The views of a scene show one set of named points, each view turned or mirrored, shifted and resized as a whole, with a little noise and some points left out.

Scene 1
View 1
K_281: [ 28   9 -14 -14 -15 -16   7  24 -20 -20 -29  10 -23  -8  14  -1 -26  -8
  10   2   0 -20 -14  -3]
K_785: [ 40 -15  -6 -46  -4  -1  -4 -13 -27   7 -39  30 -27 -22  41  13 -43 -37
 -25  15 -15 -48 -43 -23]
K_42: [ 17  -9   3  22 -12 -18   7  -1 -18 -16 -21   0 -24   6  35  -2  -9  11
  19  -8  -5  -1   5 -13]
K_828: [ 17  -4  -2  43 -12 -15  12  -4 -12 -29 -13 -14 -26  12  28 -11   1  29
  33 -21  -7  12  30  -8]
K_792: [  2   6   5  56 -19 -46  -4  23  -4 -37 -30 -19 -38  27  40  -3   5  22
  38 -37  10   5  22 -18]
K_444: [ -7 -24   4  52 -46 -25  25  -6 -15  -1   7 -20 -19  20  47 -16  24  15
   6  15   2  23  -2  -9]
K_283: [-12  -6  -6  37 -51 -30  28  25 -13 -16  -2 -26 -16  14  30 -16  14  14
  16  14   8  20  -9   4]
K_361: [-16   0 -22  21 -74 -22  63  37 -17  -5  24 -32   0  -1  -5 -33  27  17
  -1  54  11  37 -30  33]
K_10: [  7 -12 -27  -1 -47  13  60   5 -24  -3  27 -12   1 -20 -10 -27  15  10
  -5  54 -18  32 -20  26]
K_63: [ 17  11 -19  11 -26 -18  22  23 -18 -26 -12 -13 -19  -4   3 -10  -7   8
  16   5   0   7  -3   9]
K_185: [ 14  -5 -23   6 -39  -6  39  12 -22  -6   4  -8 -11 -11   8 -16   2   7
   3  27  -4  16 -14  15]
K_166: [ 14   9 -16 -11 -29 -23  15  30 -17 -16 -18   2 -20  -5  11  -5 -21 -10
   8  15   9 -12 -26   8]
K_634: [ 35 -13  -9  26   1  14  21 -23 -19 -21  -2   1 -17  -8   7 -10  -1  28
  27  -6 -27  19  29  -6]
K_189: [ -4 -22  -9 -18 -69 -16  37  16 -21  27   0  -4 -13  -8  36 -16   7 -31
 -34  68   8  -5 -70   2]
K_556: [ 28 -24 -19 -41 -32  20  33 -15 -28  22   1  20  -9 -29  17 -10 -13 -23
 -29  55 -19 -12 -49   0]
View 2
K_42: [ 18   1 -10   9 -15   7   3  -7   2  -6   6  -4 -21 -20 -13  15  -1  17
  -9   5  -8   0  16  11]
K_361: [  0 -21  21 -12  25 -11  16   0 -40   3  -6  23   3 -27  24  26  11  14
  -9 -13  34 -16 -10   2]
K_189: [ 17 -23  29 -12 -16 -10  17 -29 -30  21  -1  -6  32   4  28  12  15  13
 -20  10  25   1 -16  18]
K_10: [  4 -13   5 -19  20  -1  15   7 -21   8  -7  17  12   3  26   9   6   8
 -14 -26  30 -24  -5  -3]
K_166: [ 16 -13   5   6 -16   2  14 -15  -6  -3  21   1 -20 -13  14  20   9  -8
 -16  12   6   1  -2  10]
K_556: [ 26  -3  -4  -9 -27  11  10 -17   8  12   0 -13  14  29  17  -5   2   4
 -23  -6   7 -12   1  13]
K_444: [ 14  -9   7  -4   8   1   3  -6 -22   3 -21   5   5 -36 -15  19   0  40
  -2  -1   6  -3  11   9]
K_828: [ 13   0 -14   8   3  10   4   6   2 -16  -1   5 -34 -31 -22  19  -5  19
  -2  -4  -8  -4  21   3]
K_185: [ 11 -10   0  -8   3   1  17  -4 -14   1   2   8  -5  -7  15  14   4   4
 -13  -9  15 -15  -3   3]
K_785: [ 34  -4  -5   6 -55   8  11 -36  20   8  23 -24  -2  23  13   0   6 -10
 -29  22 -10   4  -3  19]
K_281: [ 17  -5  -4  10 -27   3  15 -18   8  -3  22  -2 -28  -8   9  12   3  -9
 -16  12  -2  -2   2  10]
View 3
K_189: [ 35  15  11 -25  35  19  -9  44 -67 -44  -6  13  -3  -2  27  24 -10 -17
   4  -3  21   8   4  35]
K_634: [-15 -33 -13   8  -4  34  25  11  -4  24  24 -26  -2   0 -13 -15 -10 -26
   4   3 -10  28  -5 -11]
K_828: [-30 -26  -2  10   1  14  26 -10   0  -2  27 -39  14   3   7   4  -1 -17
  16   6   1  33  -2 -15]
K_166: [  3  20  -7   6   9  16  -2  10 -13 -29  -1  -2   2  26  11   4  -9 -15
   7   7   6  30   3  11]
K_283: [-10  -3  17  -5  17  12  23  -8 -35 -27  14 -23  18  -4  22  19   2 -23
  25   1  22  32   0  -5]
K_281: [ -3  17 -18  14   3  16  -9  12   3 -16   3  -5  -2  33   3   2 -18 -11
  -5   4  -4  25  -1  16]
K_10: [ 15  -2  11 -16  14  41  31  32 -67  -8   1  17  -5 -11  -9 -11  -1 -45
  14   2  13  32   8  -9]
K_792: [-30 -18  -2  10  11   7  14 -17   3 -21  23 -48  21  10  22  20  -4 -13
  19   4   7  30  -3  -3]
K_785: [ 20   8 -33  12   7  16 -36  44   6 -11   3   3 -18  29   9   8 -32   8
 -32   2 -15   4  -8  53]
K_63: [-10  10  -1   3   2  20  19   1 -17 -16  10  -8   6  18   5   0  -6 -19
  12   6   6  36   5  -6]
K_42: [-13 -17  -6  10   5  15  10   1  -2  -4  22 -30   6  11   9  11 -11  -9
   7   6  -2  22  -5   5]
K_185: [  8   1   0  -5   7  28  17  20 -39 -15   6   2   0   2  -1   1  -3 -28
   7   4  12  30   6   0]
K_556: [ 35   1 -13 -10  16  38  -7  57 -41  -6  -1  26 -21   7  -1  -3 -17 -18
 -18   1  -2   7  -2  35]
View 4
K_361: [-13 -25  -2  -1  -3   2  -7  14  22  24 -24 -11  24 -24  32 -10 -10  11
  25   3 -18 -18 -24 -50]
K_792: [ 31  13 -43  10   3   2  26 -11   3 -12   3  -8   2 -12  30  -4 -34  29
  15   9 -24 -17 -11  29]
K_283: [ 13  -9 -18   1   0   1   9  -1  13   8  -8  -7  20 -16  31  -1 -24  18
  24   9 -21 -15 -16 -15]
K_185: [  0 -11   3   1 -15   6   5  11  19  12  -6   3  14 -17  10   4  -6  13
  33  -8 -15 -16 -11 -17]
K_281: [ -5  -7   0   3 -10  21  19   2  10   0  10  12   2  -9   4  14   1   8
  11 -20 -13 -14  12  21]
K_166: [-12 -15   0  -2  -5  17  13   4   8   6   6  11  11 -15  14   9  -1   6
   9 -11 -16 -15   4   8]
K_189: [-18 -33  22 -11 -13  14   5  13  25  23  14  17  37 -12  14  19   1  -8
  16  -4 -22 -18  10 -22]
K_444: [ 30  -6 -15  -2 -11 -11  12   2  23   8   4  -7  24 -13  28   9 -30  20
  37  13 -24 -20 -20 -17]
K_556: [-11 -21  38 -12 -31  11   6  21  29  22  20  18  29  -9 -15  29   7  -5
  37 -18 -15 -17  12 -13]
K_10: [ -4 -14  17  -1 -24   0  -5  21  25  20 -20  -3  18 -20   5   1  -1  10
  44 -13  -9 -16 -21 -43]
K_785: [ -2 -13  24 -12 -23  22  26   8  17   4  42  33  21  -4 -10  39   8  -9
  18 -19 -19 -14  32  30]
K_63: [ -2  -5  -6   3  -7   8   9   7   9   2  -7   2   5 -18  14   1  -8  18
  19 -11 -13 -13  -7   1]
K_634: [ 28  18  -2   7 -28  -8  15   8  16  -5  -5  -4 -11 -13  -9   6 -17  28
  48 -16  -8 -12 -13   7]
K_42: [ 21   4 -13   0 -13   5  19  -1  11  -5  13   3   8 -12  11  12 -17  17
  24  -5 -19 -13   1  16]
View 5
K_185: [-22   2 -17 -27  19  -6  13 -15   1  21   3   0   8  -7  34 -12  -6 -27
   8  21   2   9  -8   4]
K_281: [ -4   4   8 -21  20 -23  19   1  20  15 -33   6  15  -7  43   2 -13 -22
   4  15   3 -17   7 -10]
K_283: [-15   2 -27 -23  16  -4  21   1   0  27   9  -7   6  -2  10 -16 -17  -3
  27  -3  -1  10 -21  -3]
K_10: [-34  -5 -25 -38  26   5   7 -32 -14  30  20   1   7 -11  39 -19   5 -44
   3  27  -1  22 -15  16]
K_785: [ 14   2  16 -10  28 -13  12   9  21   4 -44 -23   9  -4  71  32 -16 -36
   5  46   7 -24  38  -6]
K_556: [ -7  -2  -5 -30  30   7   8 -16   0  17  -8 -23   7  -3  73  15  -2 -51
   2  54   0   3  21  14]
K_166: [ -7   1   1 -23  22 -10  29  -3  15  19 -22   1  19 -11  39  -4 -15 -20
   5  11   2  -5   1  -3]
K_828: [-22   7 -19  -6   4 -33  -6   8  18  17  -7   9   0   2  -1 -12  -8 -13
  34   2   6 -11 -17 -20]
K_634: [-41   4 -27 -13   8 -37 -32 -13   6  17  12  19  -4   0   6 -17   8 -41
  25  21   5   0 -15 -12]
K_189: [  1  -6 -17 -39  36  29  44  -9 -15  30   2 -39   9  -4  66  10 -15 -17
   7  33  -3  18   5  20]
K_63: [-16   2  -9 -22  15 -15  18  -8  10  21 -12  11  15  -7  24 -14  -9 -15
  11   4   0   2 -13  -7]
K_361: [-28  -3 -30 -47  21  17  37 -26 -18  37  22   2  17 -10  28 -30  -8 -12
   7   5  -3  29 -29  16]
K_444: [-15   0 -38 -19  13  -6   5   4  -4  26  16 -25  -4   4  11 -10 -16   0
  41   8  -2  13 -17  -3]
K_792: [-13   6 -20  -3   1 -36   8  22  22  17 -15   8   3   2 -13 -16 -22  14
  39 -16   6 -13 -22 -26]
View 6
K_63: [  1   2 -10   3   2  -3  -3   1  -6  -6   5   6   9   1 -13   2  -2   5
   2   2 -16  -3 -11   5]
K_10: [ -1 -15 -24 -16   6 -17  -7   2   6   0 -11 -18  22   5  -3  25  -4 -15
   9   2 -33 -13  -4  -5]
K_42: [  8   3  -9  12 -19  -9   1   2   3 -15  12  19  -3   3  -8   5  -3   2
   2  -2  -4   1  -3  15]
K_185: [  2  -6 -15  -2   0 -10  -3   4   1  -5  -2  -6  15   2  -2  12  -1  -4
   7   0 -22  -3  -6   2]
K_444: [  2 -16  -4   5 -21  -3 -14   1  17  -6   7   5   3  21  -6  29   3 -17
  10   0  -9   3 -18  16]
K_785: [ 14   0 -29  22 -22 -21  29  15 -12 -35  20 -13   3 -26  19 -19  -8  17
  20  -4 -10   9  17  15]
K_634: [ 19  10 -20  -9 -14 -24   0  -5  12 -12   0  25  -2   3 -15  16  -4  -1
  -3  -1  -7 -20   6   2]
K_189: [ -9 -30 -18  12  -5  -8   3  18  -5 -12   9 -44  22   0  22  12  -2 -12
  27   3 -27  14  -7  12]
K_828: [ 10   8  -4   5 -14  -6  -6  -4   9  -9   8  31  -5  12 -19  11   1   0
  -5  -4  -2  -7 -10  12]
K_792: [  4   7  11  18 -18   9 -11  -3   7 -11  15  43 -11  17 -23   4   5   8
  -8  -3   6   4 -22  23]
K_166: [ -2  -2  -9  14   0  -4   6   8 -15 -13   8  -5  13  -5  -5  -9  -4  13
   9   2 -14   6  -7   8]
K_361: [ -8 -23  -6  -5   7  -1 -16   6   9   4  -6 -16  19  19  -4  27   2 -18
   8   3 -30  -2 -19   5]
K_556: [  8 -13 -37   3 -12 -27  16  15  -4 -22   3 -33  20 -15  18   5 -10  -4
  23   1 -23   0  16   1]
K_281: [  5   7 -14  13  -5  -9  10   6 -14 -20  11   5   9 -13  -4 -15  -7  16
   7   0 -10   1   0  11]
K_283: [ -4 -13   2   7  -4   4 -14   4   4  -1   4   4   9  17 -10  16   3  -8
   6   1 -14   4 -21  15]

In a view up to two points have been moved. Name them for each view, in the order of its rows, or write none.
view 1: none
view 2: K_556
view 3: K_792
view 4: K_189
view 5: K_634
view 6: K_361
